Points on a hilly landscape, in no order, each with its height.
From any point a ball rolls to the lowest of the 2 points nearest to it. It stops when none of these is lower. Distance is the straight distance between rows; heights are no part of it.
k261 (h 448): | -15 |  -1 |  18 |  16 |  33 | -14 | -34 |   2 |   5 | -16 |   7 |  -7 |  -4 |  21 |  -4 |  -3 |  17 |  27 |  14 |   5 |  20 |   7 | -34 |  -4 |  -7 |  16 | -36 |  -7 |  13 |
k924 (h 399): |  20 |  -2 | -18 |  -6 |   8 |  21 |  -3 |  -3 | -16 |  27 | -22 |   4 |  -6 |   6 |   1 |  16 |  -8 | -27 | -14 |  11 |   9 |  13 | -13 |  16 | -11 |  -3 |  11 | -24 |  -2 |
k174 (h 309): |  15 | -19 |   9 |  -8 | -24 | -36 | -12 |  10 |  24 |  -8 |  15 |   9 |  10 | -30 | -20 | -16 |  12 | -11 | -32 | -17 |  -1 | -21 |   3 | -19 |   1 |  38 | -14 | -16 |  30 |
k132 (h 180): |  23 | -11 |  11 | -21 | -25 | -31 | -22 |   1 |   6 |   2 |  21 |  20 |  11 | -26 |  -8 |   5 |   3 |  -8 | -22 | -14 |  13 |   9 |  30 |  -2 |  -9 |  17 |   9 | -10 |  30 |
k183 (h 534): | -10 | -22 |  49 | -46 | -19 | -16 | -10 |  33 |  22 |   1 |  -1 |  29 |  12 |   3 | -10 | -17 |   1 |  29 |  19 | -22 |  21 |  -8 |   9 |  -3 |  -3 |  18 |  -5 | -10 |  15 |
k825 (h 519): | -15 |   3 |  -2 |  18 | -19 | -21 | -12 | -18 |  24 | -36 |  37 | -11 |  18 |  -3 | -12 |  -9 |  -4 |  25 |  -1 |  -3 | -24 |  -9 |   9 | -23 |  -1 |  -1 | -12 |  22 |  27 |
k256 (h 485): |  24 |  15 | -10 |  -6 |  16 |  28 |  25 | -18 |  -6 |  13 |  -5 | -16 | -19 |  -8 |   6 |  -6 |   0 | -32 |   6 | -13 |  18 |  23 | -12 |  24 | -33 | -11 |  18 |  10 | -42 |
k915 (h 284): |   7 |  -5 |  14 |   0 | -16 |  18 | -16 |  22 | -16 |  21 |   6 |  -3 |  10 |  23 |   4 |  21 |  -3 |   6 |   2 |  11 |  -9 |   3 |   5 | -23 |   4 | -17 |  -2 |  -1 |  11 |
k290 (h 138): |   5 |  12 |  -8 |   9 |  19 |  30 |  53 |  -5 | -18 |   8 | -21 |   8 | -38 |   1 |  21 |  -2 |   3 | -16 |  11 |  -6 |  10 |   7 | -17 |  13 |  12 |   1 |   6 |   6 | -32 |
k632 (h 776): |  22 |  -7 | -23 | -12 |  -8 |  -6 | -28 | -15 |   2 |   4 |  11 |   0 |  11 |  -5 | -15 |  24 |   3 | -12 | -23 |  12 |   5 |  12 |   4 |   7 | -34 |   4 |   7 |  -9 |  34 |
k668 (h 814): |  11 | -10 |  10 | -21 | -38 |  -8 | -28 |  -8 |  22 |  -7 |  36 |   4 |  22 |   0 | -13 |  13 |  -7 |  20 |   6 |  -3 |  -2 |  11 |  17 |   4 | -30 |  -3 |   6 |  13 |  45 |
k949 (h 239): |  20 | -11 |  23 | -18 | -25 |   1 | -20 |  21 | -13 |  24 |   3 |  20 |   7 |  10 |  12 |  19 |  -8 |   1 |  -3 |   2 |   2 |  10 |  29 | -16 |  12 |  -7 |   6 |  -9 |  20 |
k217 (h 499): | -13 |  22 | -18 |  28 |  31 |   0 |  31 | -19 | -16 | -10 |  -3 | -27 |  -3 |  -3 |  12 | -17 | -22 | -11 |  -4 |  19 | -33 |  14 |  26 | -23 |   9 | -25 |  13 |  19 | -25 |
k907 (h 134): | -26 |   8 |  22 |  35 |  18 |  -9 |  -8 |   7 |  -5 |  -2 |  18 | -23 |  -1 |  -6 |  18 | -20 |  37 |   0 |  -6 | -16 |  10 | -25 | -10 | -54 |  20 |  20 | -36 |   2 | -13 |
k799 (h 254): |   8 |  13 |  11 |  25 |  -3 |  10 | -20 |   8 | -20 |  12 |  19 | -26 |  13 |   9 |  15 |  13 |  20 | -19 | -18 |  -7 |  15 |  11 |   0 | -41 |   3 |  -4 | -26 |  -3 |   3 |
k553 (h 281): |  -2 |  16 | -15 |  16 |  54 |   8 |  39 | -27 |  -8 |  -9 | -19 | -21 | -25 |  -6 |  13 | -26 | -28 | -17 | -11 |  11 | -28 |  27 | -16 |  14 |  -6 | -14 |   7 |  16 | -34 |
k135 (h 433): |  17 |  -6 |  -7 | -24 |   4 |  22 |   4 |  -4 | -15 |  32 | -33 |  27 | -11 |   0 |   4 |  11 |  -6 | -17 |   1 |   6 |  22 |  -3 |  -6 |  38 | -10 |   4 |  28 | -26 |  -6 |
k437 (h 442): |   8 |  13 | -15 |   2 | -11 | -13 |  -3 | -18 |   4 | -17 |  16 | -12 |  10 | -13 |  -6 |   5 |  -3 |  -3 |  -2 |  -5 |  -5 |  19 |  26 |  17 |  -9 | -14 |  18 |  15 |  -2 |
k819 (h 238): |  -5 | -18 |  18 | -32 | -49 | -28 |  -6 |   1 |  23 |  -4 |  37 |  11 |  29 | -28 | -15 | -11 |   1 |   1 |  -4 | -37 |  19 |  -3 |  26 |  10 | -20 |   9 |  13 |  -2 |  26 |
k694 (h 353): | -11 | -18 |  16 | -13 |  -2 | -42 |  13 |  22 |  23 | -20 | -15 |  26 |  -3 | -21 | -13 | -33 |   2 |   6 | -13 |  -7 |  -2 | -26 |   7 | -17 |  33 |  38 |  -5 | -15 |   2 |
k661 (h 729): |  -8 |  -2 | -24 | -19 |  19 |  29 |  29 | -15 |  10 |  -5 | -46 |  16 | -24 |  -9 |  -3 | -11 | -24 |   4 |  12 |  -1 | -24 |  -6 | -17 |  57 |  -1 |  -4 |  24 |   8 | -21 |
k157 (h 424): |   1 |  10 |  32 | -11 |  -1 |  -1 |  -5 |   2 |  -9 |   2 |   4 |   9 |  -8 |  15 |  24 |   5 |  -1 |  11 |  22 |  -7 |  30 |  25 |  21 |  -3 |  15 | -11 |   4 |   6 | -20 |
k525 (h 506): | -15 |   5 |  34 |   9 |   4 |  12 |  -2 |  23 | -12 |  11 |  14 | -17 |  -7 |   0 |  21 |  -2 |  39 |   9 |  17 | -25 |  31 | -10 |  -7 | -29 |  20 |   1 | -19 |   9 | -25 |
k508 (h 264): |  -6 | -24 |  31 | -32 | -54 |  -9 | -12 |  16 |  23 |  21 |  35 |   2 |  28 | -24 | -11 | -10 |  20 |  -6 |  -4 | -45 |  30 | -12 |   6 | -14 | -21 |  16 |   6 | -15 |  14 |
k283 (h 45): | -21 |   7 |   3 |  37 |  25 | -28 |   3 |  -7 |   4 | -17 |   7 |  -8 | -11 | -11 |   6 | -26 |  20 |  -5 | -16 |  -8 |  13 | -23 | -15 | -32 |  24 |  30 | -34 |  -9 | -14 |
k760 (h 543): | -23 |  -8 |  19 |  16 |  -7 | -17 |  -7 |  20 |  29 |  -6 |  11 | -20 |  11 | -20 | -11 | -26 |  43 |  -1 | -16 | -24 |  -6 | -36 | -22 | -43 |   5 |  40 | -38 |  -4 | -10 |
k697 (h 639): |   0 |  -3 | -18 |   6 | -33 |  10 |  20 |   6 |  -1 |  -1 |  12 |  -4 |  12 | -12 | -12 |   9 |   2 |  -6 |   3 |  -8 | -19 | -29 |  12 |   7 |  10 | -15 |  14 |   6 | -11 |
k272 (h 556): | -20 | -23 |  47 | -30 |  -6 | -14 |  -6 |  39 |  13 |   3 | -10 |  35 |   4 |  14 |  -1 | -15 |  -5 |  40 |  22 |   0 |   3 | -13 |  12 | -17 |  22 |  10 |  -8 |  -2 |  13 |
k521 (h 681): |  -3 |  -7 |   1 |   9 |  18 |  14 | -20 |   7 |   0 |   3 |  -9 | -10 |   3 |  36 |  -3 |  12 | -17 |  12 |  -2 |  38 | -35 |  15 | -21 | -14 |  -8 | -13 |  -8 |   4 |  22 |
k234 (h 378): |  12 |  -3 |  15 | -21 | -25 |   3 |   0 |   1 |  -5 |  15 |   6 |  12 |   2 |  -4 |   7 |   6 |   6 |  -4 |  17 | -20 |  34 |   3 |  18 |  17 |  -5 |  -7 |  18 | -10 | -15 |
k444 (h 724): | -35 |   9 |  -7 |   0 |  17 |   0 |  24 |  -7 |  16 | -24 | -17 |  14 | -15 |  14 |   0 | -15 | -21 |  32 |  35 |  14 | -11 | -14 |   4 |  20 |  22 | -10 |   9 |  23 | -21 |
k172 (h 385): |  22 |   3 | -26 |  11 | -15 |  26 |  11 |  18 | -26 |  26 |  -8 | -15 |  10 |  -4 |  -1 |  19 |   2 | -42 | -23 |   2 |  -8 |  -8 |   6 | -16 |  -1 | -16 |   5 | -10 |  -5 |
k999 (h 846): | -19 |  -8 |  21 |  -7 | -12 |   8 | -16 |  21 |   9 |  -1 |  14 |   0 |  10 |  23 |  -7 |   7 |   6 |  32 |  29 |  -1 |  -7 |  -8 |  -3 |  -9 |   0 | -12 |  -9 |  11 |   9 |
k688 (h 330): |   0 | -21 |  13 | -16 | -19 | -30 |   3 |  25 |  27 |  -1 | -11 |  15 |   7 | -31 | -20 | -24 |  16 | -10 | -19 | -25 |   9 | -28 |  -4 | -16 |  13 |  43 |  -8 | -21 |   0 |
k315 (h 675): | -17 |  10 |   1 |   2 |   4 |  12 |  22 |  -6 |   5 | -12 |  -5 |  -1 | -15 |  13 |   8 |  -5 |  -4 |  17 |  32 |   2 |   1 |   1 |   0 |  12 |   8 | -14 |   9 |  18 | -30 |
k861 (h 661): |  -8 |  -6 |  -9 | -12 |  13 |  25 |   2 |   0 |  10 |   7 | -27 |   9 | -11 |  20 |  -3 |   6 | -12 |   8 |  21 |  10 |   0 |  -3 | -26 |  32 |  -7 |  -7 |   6 |  -5 | -13 |
k412 (h 308): |  12 |  11 | -21 |   4 |  27 |  -8 |   5 | -28 |  -5 |  -8 | -23 |   0 | -18 |  -5 |   3 |  -2 | -10 | -12 |  -7 |   8 |   3 |  25 | -10 |  35 |  -8 |   5 |  10 |  -6 | -11 |
k842 (h 520): |  27 |  18 | -18 |  -6 |   7 |  13 |  26 | -14 | -17 |  13 | -20 | -11 | -18 | -32 |   4 |  -9 |  -8 | -33 |  -4 | -10 |  -6 |  19 |  19 |  37 | -26 | -18 |  29 |  14 | -29 |
k196 (h 764): | -17 |   6 | -30 |  -3 |   9 |  -2 |  29 | -14 |   6 | -24 | -36 |  17 | -16 | -13 |  -4 | -12 | -22 |  15 |  13 |   3 | -28 | -12 |   1 |  49 |  18 |  -4 |  23 |   9 | -13 |
k796 (h 237): |  10 |  11 | -19 |   9 |  30 |  17 |  36 | -19 | -10 |   2 | -31 |   0 | -32 |  -7 |  13 | -16 | -17 | -21 |  -1 |   2 | -11 |  19 | -15 |  33 |   1 |  -3 |  13 |   5 | -27 |
k408 (h 464): |   8 |  -7 |  -5 | -36 | -13 |   6 |  -1 |   1 |   0 |  18 | -22 |  32 |   7 |  -5 |  -3 |  12 |  -9 |   3 |  11 |   0 |  12 |  -9 |  10 |  45 |  -5 |   2 |  28 | -16 |  -3 |
k278 (h 401): |   6 |  19 |  -4 |  -1 |  17 | -22 |   0 | -28 |   5 | -24 |   1 |  -5 |  -2 |  -1 |   4 |  -3 | -18 |   3 |   7 |   3 |  -8 |  38 |  26 |  23 | -12 | -12 |  15 |  25 | -14 |
k982 (h 299): |  21 |  14 |  -6 |  20 |  -3 |   0 | -12 |  -1 | -26 |   3 |  14 | -16 |  10 |   2 |   7 |  15 |   1 | -32 | -36 |   8 |  -3 |  19 |  17 | -35 |   5 |  -3 | -12 |  -4 |  21 |
k926 (h 749): |  19 |   2 | -35 |   5 |  -7 | -16 | -14 |  -7 |  -9 |  -5 |   1 |  -5 |  10 | -25 | -19 |  19 |  -5 | -16 | -37 |  17 | -37 |   0 |  18 |   4 |  -9 |  -3 |   7 |   1 |  39 |
k365 (h 515): |   0 | -22 |  21 | -40 | -33 | -15 |  -2 |  15 |  13 |   9 |   7 |  27 |  17 |  -9 |  -9 |  -4 |   2 |   8 |  15 | -23 |  21 | -22 |  12 |  12 |  -5 |   4 |  11 | -14 |  10 |
k320 (h 370): |   2 |   8 |  -7 | -17 |  36 |   6 |  11 | -29 |  13 |  -5 | -35 |  11 | -18 |   6 |   6 |  -4 | -25 |   2 |   9 |   6 |   3 |  27 | -14 |  55 | -20 |   2 |  16 |   5 | -21 |
k92 (h 198): | -12 |  15 |  23 |  35 |  18 | -11 | -18 |  -2 | -16 |  -5 |  22 | -22 |   1 |   9 |  19 | -11 |  18 |   3 | -10 |  -4 |  14 |   8 |  -1 | -52 |  14 |   7 | -30 |   0 |   1 |
k686 (h 567): | -21 |  23 |  -9 |  25 |  18 |  17 |  39 | -19 |  -3 | -16 |   7 | -25 | -11 |   3 |  12 | -15 |  -5 |  -1 |  17 |   7 | -18 |   0 |  11 | -17 |   9 | -22 |   8 |  33 | -42 |
k159 (h 541): |  -5 |  16 |  13 |  15 |  -7 |  14 |   3 |   1 |  -5 |  -1 |  27 | -25 |   0 |   3 |  14 |   3 |  27 |   1 |  18 | -21 |  26 |   1 |  -6 | -17 |   1 | -11 | -15 |  13 | -27 |
k751 (h 651): |   1 |   2 |  -5 |  18 |  -2 |  12 | -20 |  -2 |   5 |  -5 |  18 | -27 |  13 |  22 | -11 |  11 |  -8 |   8 |  -8 |  22 | -32 |  14 |  -8 | -29 | -18 | -19 | -11 |  18 |  17 |
k266 (h 40): | -10 |   9 | -37 |  40 |  31 | -12 |  15 | -22 | -11 | -15 |  -8 | -13 |  -9 |  -6 |   3 | -10 |  -2 | -15 | -26 |  18 | -11 | -11 | -19 | -10 |  23 |  15 | -17 | -13 |   2 |
k260 (h 627): | -24 |  21 |   3 |  20 |   4 |  -6 |  25 | -17 |   3 | -21 |  19 | -11 |  -7 |  -3 |  12 | -13 |   3 |  13 |  23 |  -8 |   6 |   0 |  20 |  -8 |  18 | -17 |   4 |  24 | -33 |
k393 (h 602): |  -5 |   1 | -17 |   4 | -16 |  27 |  33 |  10 |  -4 |   5 |  -5 |  -5 |   1 |  -1 |   0 |   4 | -10 |  -4 |  11 |   7 | -31 | -16 |  12 |   0 |  16 | -30 |  19 |  16 | -25 |
k872 (h 178): | -11 |  15 | -29 |  28 |  44 |  -2 |  22 | -28 |  -8 | -13 | -18 | -20 | -16 |  -1 |   4 | -16 | -17 | -16 | -20 |  25 | -25 |  16 | -13 |   4 |   9 |  -4 |  -1 |   2 | -10 |
k404 (h 336): |  17 |   3 |   2 | -10 | -16 |  17 |   1 |   8 | -12 |  20 |   1 |  -4 |   6 |   7 |   7 |  17 |  -4 | -14 |   6 |  -1 |   6 |  11 |  18 |  -2 |  -1 | -24 |  13 |   1 | -12 |
k382 (h 467): |   3 | -17 |   6 |  -3 | -23 |  27 |  -7 |  30 | -12 |  29 |   5 |  -4 |   8 |   1 |   0 |  14 |  31 |  -3 |   7 | -13 |  15 | -35 | -23 | -10 |   0 |  -2 | -13 | -16 |  -5 |
k785 (h 426): |   9 |  -4 | -19 |  10 | -21 |  37 |  17 |  23 | -21 |  28 |  -6 | -10 |   0 |  -1 |   3 |  16 |  16 | -25 |  -4 |  -2 |   3 | -27 | -15 | -10 |  13 | -11 |  -5 |  -8 | -14 |
k749 (h 207): |  13 |  -4 |  -3 | -22 | -36 | -26 | -17 | -19 |   6 |   1 |  34 |   6 |  18 | -36 | -15 |   5 |  10 | -12 | -15 | -23 |  20 |   9 |  33 |  19 | -28 |   2 |  22 |  -3 |  30 |
k233 (h 618): | -16 | -15 |   9 | -17 |   7 |  15 | -12 |  27 |   0 |  14 | -26 |  15 |  -3 |  34 |  -2 |  13 |  -9 |  29 |  22 |  16 |  -7 |  -7 | -22 |  15 |   5 |  -6 |  -5 |  -8 |   9 |
k858 (h 234): |   4 |  13 |  -3 |  21 |   3 |  29 |  46 |   6 | -27 |  14 |  -7 |   0 | -25 |  -4 |  25 |   3 |  23 | -20 |   7 |  -9 |  18 | -15 | -13 | -10 |  24 |   2 |  -8 |   3 | -30 |
k981 (h 340): | -14 |   2 |  26 |  12 |   9 |  14 |  -5 |  26 | -29 |  23 |   4 |  -8 |   5 |  31 |  23 |  10 |  -2 |  11 |   5 |  17 | -15 |   7 |  12 | -48 |  25 | -16 | -10 |  -1 |   9 |
k581 (h 468): |  -8 |   2 |  47 |  -8 |  13 |   7 | -13 |  21 | -13 |  14 |   6 |  -9 | -10 |  18 |  22 |   2 |  23 |  26 |  36 | -17 |  37 |  11 |  -2 |  -5 |   9 |  -4 | -10 |   4 | -18 |
k786 (h 287): |   2 | -20 |  22 | -13 | -30 | -16 | -19 |  18 |  23 |   8 |  23 |  -2 |  20 | -24 | -18 | -13 |  28 |  -7 | -14 | -30 |  21 | -20 | -13 | -21 | -16 |  32 | -18 | -20 |  13 |
k446 (h 616): |  -4 |  16 | -12 |  23 |  -4 |   5 |  -3 | -13 |   9 | -20 |  31 | -36 |  16 |   5 |  -8 |   3 |   2 |  -1 |  -1 |   5 | -18 |  14 |   6 | -21 | -15 | -22 |  -2 |  27 | -14 |
k805 (h 443): |  13 |   6 |  -7 | -16 |   7 |  27 |   0 | -23 |  10 |   8 |   4 | -12 |  -6 |   5 |  -7 |   0 |   2 |  -8 |  21 |  -5 |  25 |  17 | -15 |  34 | -49 | -13 |  20 |   7 | -29 |
k853 (h 206): |  16 | -19 |  27 | -18 | -33 | -13 | -23 |  21 |   5 |   9 |  16 |  19 |  10 |  -7 |  -3 |   4 |   3 |   5 | -14 |  -9 |   2 |  -4 |  19 | -27 |   3 |  15 |  -4 |  -6 |  33 |
k487 (h 444): |   0 |  17 |   3 |  15 |  15 |  -7 |   8 | -16 | -16 |  -2 |   2 | -10 |  -1 |  12 |  18 |   0 | -22 |  -5 |  -8 |  21 | -22 |  30 |  35 | -21 |  12 | -22 |  10 |  13 |  -5 |
k162 (h 789): |  26 |  -6 |  -5 | -14 |   6 |  -3 | -36 | -15 |   7 |   2 |   6 |   0 |   5 |  18 |  -4 |  25 | -13 |   2 | -16 |  29 |  -4 |  35 |  -1 |   5 | -41 |   0 |   4 |   8 |  40 |
k448 (h 767): | -32 |  -3 |   2 |  -5 |   3 | -18 |  14 |   0 |  13 | -22 |  -7 |  26 |   0 |  10 |  -3 | -15 | -20 |  35 |  28 |  12 | -21 | -26 |  21 |   8 |  31 |   0 |   9 |  12 |   1 |
k557 (h 393): | -16 |   7 |  11 |  19 |  19 |  -9 |   0 |  -4 | -19 |   4 |  -1 |   5 |  -3 |  21 |  18 |   0 | -15 |  15 |  -2 |  25 | -16 |   8 |  17 | -35 |  22 |  -6 |  -3 |  -3 |   8 |
k197 (h 310): |  -7 |  -1 |   7 |  10 |   6 |  10 |  22 |  11 |  -7 |   6 |  -9 |  11 | -22 |  -3 |  14 |  -3 |  23 |   1 |  13 | -12 |  28 | -25 | -22 |   0 |  23 |  12 | -16 |  -5 | -24 |
k481 (h 359): |  20 |   6 | -38 |  12 |  11 |  12 |   6 |  -8 | -18 |  16 | -20 | -10 |  -8 | -13 |  -3 |  10 |  -1 | -40 | -33 |   7 |   1 |  -2 | -19 |  10 |  -3 |   5 |   0 | -26 |  -1 |
k474 (h 293): |   4 |   2 | -37 |  24 |  14 |  30 |  12 |  -1 | -12 |  11 | -17 | -22 |  -2 |   5 |  -6 |   4 |  -2 | -29 | -20 |  14 | -19 |  -9 | -34 |  -3 |   0 |  -6 | -12 |  -7 | -10 |
k14 (h 706): |  12 | -11 |   9 |   5 |   7 |  -9 | -26 |   2 |  -6 |   1 |   0 |   8 |   2 |  24 |   4 |  13 | -13 |  15 | -12 |  29 | -24 |  10 |  -4 | -19 |  -1 |   6 | -13 |  -2 |  47 |
k616 (h 722): |   8 | -15 | -11 |   6 |  -7 |  -9 | -22 |   6 |   1 |  -2 |   0 |  11 |   9 |   6 | -12 |  13 |  -1 |   1 | -18 |  17 | -15 | -14 | -16 |  -9 |   4 |  13 | -11 | -17 |  33 |
k519 (h 492): |   8 | -20 |   5 | -36 | -23 |  -7 | -14 |   8 |   8 |   9 |  -9 |  39 |  18 |   4 | -11 |  12 | -13 |  16 |   8 |   1 |   2 | -11 |  14 |  25 | -13 |   3 |  20 | -12 |  27 |
k88 (h 344): |  20 |   2 | -29 |  17 |  -1 |  12 |  -7 |   8 | -19 |  19 |  -5 | -19 |  15 |   1 |  -6 |  23 |  -5 | -32 | -37 |  19 | -21 |   8 |  -3 | -21 |  -6 | -10 |  -8 | -11 |  17 |
k720 (h 44): |  -6 |   7 | -10 |  28 |  32 | -30 |   9 | -19 |  -4 | -19 |  -6 |   3 | -17 |  -8 |  10 | -16 |   3 |  -7 | -13 |   0 |  16 |  -4 | -14 |  -3 |  25 |  22 | -16 | -15 |  -9 |
k118 (h 409): |   1 |  -9 |   6 |   4 |  25 | -17 | -23 |   4 |   0 |  -4 | -12 |   9 |  -7 |  12 |   2 |   2 |   5 |   7 |  -2 |  10 |  25 |   2 | -33 |   3 |   2 |  24 | -26 | -25 |  18 |
k146 (h 579): |   5 |  16 |  -3 |   8 | -19 |  17 |  -9 | -11 |   6 |  -3 |  33 | -37 |  14 |   4 |  -4 |   9 |  13 | -12 |   8 | -16 |  15 |  15 |  -1 |  -7 | -26 | -23 |  -6 |  17 | -22 |
k298 (h 557): |  11 |  15 | -19 |   1 |   0 |  17 |  25 |  -5 |  -3 |   1 |  -7 | -16 |  -5 | -10 |  -2 |  -5 | -11 | -16 |   4 |  -2 | -19 |   9 |  15 |  17 |  -9 | -27 |  21 |  19 | -31 |
k154 (h 696): |  -3 |  -8 | -26 | -25 |  17 |  27 |   7 | -13 |  11 |   2 | -47 |  24 | -15 |   3 |  -9 |   1 | -15 |   7 |  11 |   6 |   0 |  -3 | -30 |  56 |  -6 |   4 |  18 | -16 |  -4 |
k729 (h 400): |  15 |  12 |   6 | -14 |   8 |   2 |  -6 | -17 |   0 |   2 |   3 |  -3 |  -6 |   7 |   9 |   5 |  -3 |  -7 |  15 |  -5 |  30 |  32 |  12 |  25 | -26 | -16 |  16 |   6 | -26 |
k538 (h 828): |  -9 | -12 |  16 | -24 | -26 |   2 | -22 |   4 |  25 | -10 |  21 |  10 |  19 |  21 | -14 |   5 |  -7 |  39 |  28 |  -4 |  -1 |   5 |   0 |  12 | -24 |  -8 |   0 |  13 |  27 |
k206 (h 735): |  18 | -16 | -22 |   0 | -20 | -19 | -12 |   8 |   0 |  -1 |   0 |  15 |  11 | -21 | -19 |  13 |  -3 |  -9 | -31 |  11 | -27 | -22 |   9 |  -2 |   6 |  10 |   5 | -15 |  41 |
k560 (h 794): | -14 |  -2 | -12 | -14 | -11 | -20 |  20 |  -2 |  11 | -23 | -14 |  27 |   4 | -10 | -10 |  -4 | -19 |  22 |  20 |  -1 | -20 | -21 |  24 |  42 |  19 |  -2 |  23 |   9 |   0 |
k374 (h 517): | -24 | -13 |  22 |  -1 |   0 | -18 | -12 |  28 |  27 | -10 |   4 |  -5 |   6 |  -4 | -19 | -26 |  23 |  21 |   3 | -18 |  10 | -29 | -30 | -18 |   3 |  36 | -33 |  -7 |   7 |
k928 (h 489): | -19 |  -8 |  23 |   3 |  18 |  -5 | -14 |  21 |   9 |  -3 |   3 |  -3 |  -4 |   4 |  -5 | -11 |  26 |  24 |  16 | -16 |  28 | -19 | -36 |  -1 |   5 |  19 | -28 |  -8 |  -4 |
k755 (h 763): |  20 |   1 | -24 |  11 |  -6 | -20 | -27 | -14 |  -3 | -16 |  21 | -10 |   9 | -12 | -10 |  15 |   4 | -12 | -35 |   9 | -12 |   9 |   3 | -10 | -14 |   9 |  -8 |   1 |  41 |
k971 (h 361): |  17 |  17 |  -3 | -14 |  14 | -23 | -10 | -30 |  -1 | -12 |  -5 |   2 |  -2 |  -6 |   6 |   6 |  -7 |  -5 |   0 |   0 |  19 |  41 |  23 |  41 | -24 |  -1 |  21 |   6 |  -3 |
k104 (h 482): | -13 |  13 |  -8 |  12 |  -6 | -26 |   0 | -20 |   7 | -33 |  18 |  -3 |  11 |  -8 |  -6 |  -6 | -10 |  16 |   0 |   9 | -28 |   3 |  29 |  -1 |   7 |  -8 |  12 |  21 |  12 |
k537 (h 186): | -13 |   7 | -35 |  37 |  18 |  23 |  33 |  -6 | -14 |  -2 | -19 | -12 | -19 |  -6 |   2 |  -8 |   2 | -23 | -15 |   8 | -15 | -26 | -36 |  -8 |  26 |   5 | -16 | -13 | -15 |
k131 (h 583): | -14 | -23 |  30 | -18 |   6 |  -4 | -16 |  33 |  -2 |   9 | -24 |  36 |   1 |  24 |   3 |   4 | -11 |  31 |  13 |  21 | -11 | -14 |  -7 |  -5 |  25 |   9 | -11 | -15 |  28 |
k452 (h 802): |  14 |  -1 |  14 |  -7 | -16 |   1 | -34 |  -9 |  10 |  -7 |  25 |  -4 |  10 |  16 |  -2 |  16 |  -9 |  19 |  -1 |  13 |  -3 |  30 |  11 | -13 | -26 |  -4 |  -2 |  16 |  36 |
k951 (h 366): |  -5 |  -7 |   1 |  -4 |   9 |  -6 |   2 |   5 |   3 |  -9 | -18 |  19 | -14 |   0 |  -4 |  -5 |   3 |   8 |   7 |  -5 |  19 | -15 | -20 |  17 |  16 |  16 | -10 | -17 |  -5 |

Two balls start at each pair of points below. Name the first point that both come to, or write -.
k538 / k315 => k915
k272 / k157 => -
k688 / k206 => k132

Where does a ball stop that starts at each point below?
k444 => k132
k785 => k266
k694 => k132
k525 => k132
